Points on a hilly landscape, in no order, each with its height.
From any point a ball rolls to the lowest of the 4 points nearest to it. It stops when none of these is lower. Distance is the straight distance between rows; heights are no part of it.
nis: 130 96 112 165 121 168 142 194 157 121 145 168 120  height 266
Bagim: 125 122 99 150 130 146 144 171 156 141 134 158 124  height 256
sosiv: 170 55 175 122 124 112 125 149 95 82 140 119 148  height 162
fad: 106 135 181 65 151 82 152 107 120 169 158 116 192  height 202
Kul: 109 138 86 107 115 162 147 127 176 187 119 156 176  height 122
Kisu: 142 168 99 119 151 88 96 58 101 144 88 94 134  height 227
Kipez: 142 161 88 184 115 170 95 115 133 122 115 121 41  height 490
Zek: 148 130 141 135 158 74 113 116 95 123 105 104 143  height 278
vatez: 197 123 140 174 94 144 88 110 67 56 100 85 80  height 163
fum: 96 133 115 118 125 171 168 166 160 180 154 159 172  height 276
denad: 130 148 70 150 126 139 115 111 141 145 107 127 86  height 543
fita: 111 128 87 130 130 148 146 157 163 172 132 155 145  height 216
Sog: 111 119 113 139 129 160 149 177 158 157 149 163 144  height 248
supa: 117 140 70 120 127 133 132 121 160 166 112 143 133  height 215
solug: 127 179 66 131 110 172 75 48 162 156 86 113 77  height 591
doto: 156 171 110 144 147 89 92 66 92 130 90 91 120  height 291
batep: 138 139 100 175 122 138 109 134 126 98 111 127 65  height 398
Kat: 155 190 95 149 124 118 75 47 101 135 107 87 84  height 448
tukuv: 137 155 106 126 151 81 109 85 108 135 101 106 140  height 224
mal: 120 99 200 97 136 105 153 148 116 114 167 138 159  height 272
puga: 155 158 121 156 143 93 102 95 90 108 96 98 105  height 279
mupu: 135 120 94 166 124 139 121 153 139 113 117 140 85  height 374
ped: 167 117 148 154 139 94 105 123 84 86 94 103 124  height 267
pidev: 123 141 118 85 146 70 119 91 124 160 116 109 176  height 149
tutup: 106 93 164 132 120 178 168 202 148 123 171 174 143  height 280
topar: 126 149 91 116 141 92 114 91 123 144 105 114 135  height 158
sivu: 108 131 149 97 140 103 144 150 131 148 159 135 160  height 228
Detor: 171 111 119 175 98 140 95 129 91 55 108 105 74  height 250
vepo: 92 142 147 63 133 107 154 119 142 173 154 129 185  height 160
sobi: 152 176 104 167 122 128 84 82 111 117 115 104 68  height 289
kitik: 123 99 164 120 129 117 142 171 133 108 163 144 143  height 230
nuf: 153 119 113 173 105 136 103 138 113 70 114 112 71  height 328
zabul: 141 104 160 127 137 87 128 147 115 102 137 126 143  height 182
bozi: 110 142 108 78 135 97 134 113 141 166 130 127 168  height 121
rogur: 196 149 150 176 112 131 82 99 71 69 90 89 84  height 46
suti: 117 139 68 110 110 158 128 102 193 181 92 154 168  height 177
damaz: 140 163 94 139 141 96 102 84 107 128 100 103 110  height 299
kirad: 121 139 94 114 140 98 126 123 137 151 124 129 141  height 48
Guf: 128 80 164 119 113 140 143 186 131 93 166 151 131  height 238
Nase: 134 176 81 130 124 119 88 55 120 141 96 101 96  height 451
femam: 148 98 147 139 131 95 119 150 114 90 131 123 135  height 161
Vipi: 140 87 131 142 118 125 127 177 130 84 139 143 113  height 200
fim: 121 134 159 87 150 75 137 114 117 159 149 119 179  height 204
Suta: 170 83 144 151 122 114 110 136 85 62 107 104 117  height 236
tuved: 68 130 169 98 138 171 186 164 149 170 166 150 166  height 303
Sakug: 146 132 124 160 131 106 106 125 101 92 110 110 103  height 257
keset: 131 54 238 86 121 138 179 132 95 90 178 134 158  height 268
Zuvel: 137 151 112 103 153 70 115 75 108 150 96 98 165  height 176
kila: 134 142 79 180 130 159 111 127 143 126 110 133 67  height 445
Tapap: 124 141 57 152 120 170 121 104 161 163 97 137 95  height 652
davir: 73 115 179 117 132 183 185 183 146 155 165 156 160  height 324
tevu: 72 100 201 103 131 165 184 178 138 129 172 159 146  height 340
lesa: 98 112 233 81 147 103 179 130 113 132 168 133 166  height 362
zif: 67 149 157 44 130 147 177 119 161 181 146 129 191  height 203
riri: 148 136 98 202 105 189 94 134 136 100 117 129 33  height 515
mur: 163 83 132 154 111 121 111 144 97 60 118 111 109  height 214
Vefe: 57 144 149 74 124 190 189 128 174 191 134 142 213  height 263
duden: 104 136 109 93 133 126 146 142 154 171 144 145 163  height 159
Dazi: 89 87 219 91 126 147 181 160 130 108 176 150 146  height 380
Sime: 138 93 116 154 110 144 136 181 143 99 137 156 107  height 232
gepa: 137 171 68 168 118 187 84 81 156 155 109 115 53  height 537
Sek: 92 109 170 111 127 154 165 185 141 134 173 159 151  height 304
zus: 145 62 221 92 129 115 159 138 102 96 169 131 167  height 233
vuf: 78 135 184 73 143 124 171 139 139 161 167 136 172  height 226
Farus: 132 143 91 155 131 121 111 123 123 116 112 125 86  height 442
zuzaz: 137 69 207 103 123 116 147 151 108 93 171 133 158  height 207
Toned: 121 164 58 128 119 155 100 74 163 157 86 127 95  height 501
pofe: 172 143 132 182 103 132 82 106 90 69 104 98 67  height 136
nobus: 167 169 129 173 118 119 81 89 91 100 103 97 73  height 164
suz: 136 107 178 106 152 74 131 139 111 130 148 121 163  height 260
guro: 116 148 62 101 120 134 123 92 165 168 96 144 143  height 255
Kuv: 96 147 116 62 120 140 151 119 170 183 130 144 193  height 166
Rafi: 108 123 136 116 132 135 150 177 147 144 161 153 148  height 271
nor: 142 96 102 173 113 153 121 169 139 87 123 142 87  height 301
tur: 134 130 118 136 143 88 117 127 117 118 121 120 127  height 175
gosam: 121 125 98 141 134 123 132 157 143 134 131 146 119  height 284

Where does a ball stop that starts at each point below?
ped -> femam
sivu -> kirad
batep -> rogur
davir -> femam
zif -> kirad
tukuv -> kirad
damaz -> kirad
nor -> femam

For each start below, name every point that the ball comes to, in order.
Toned -> guro Kul
tuved -> vuf vepo bozi kirad
mupu -> nor Vipi femam
zus -> sosiv femam
Vefe -> Kuv Kul
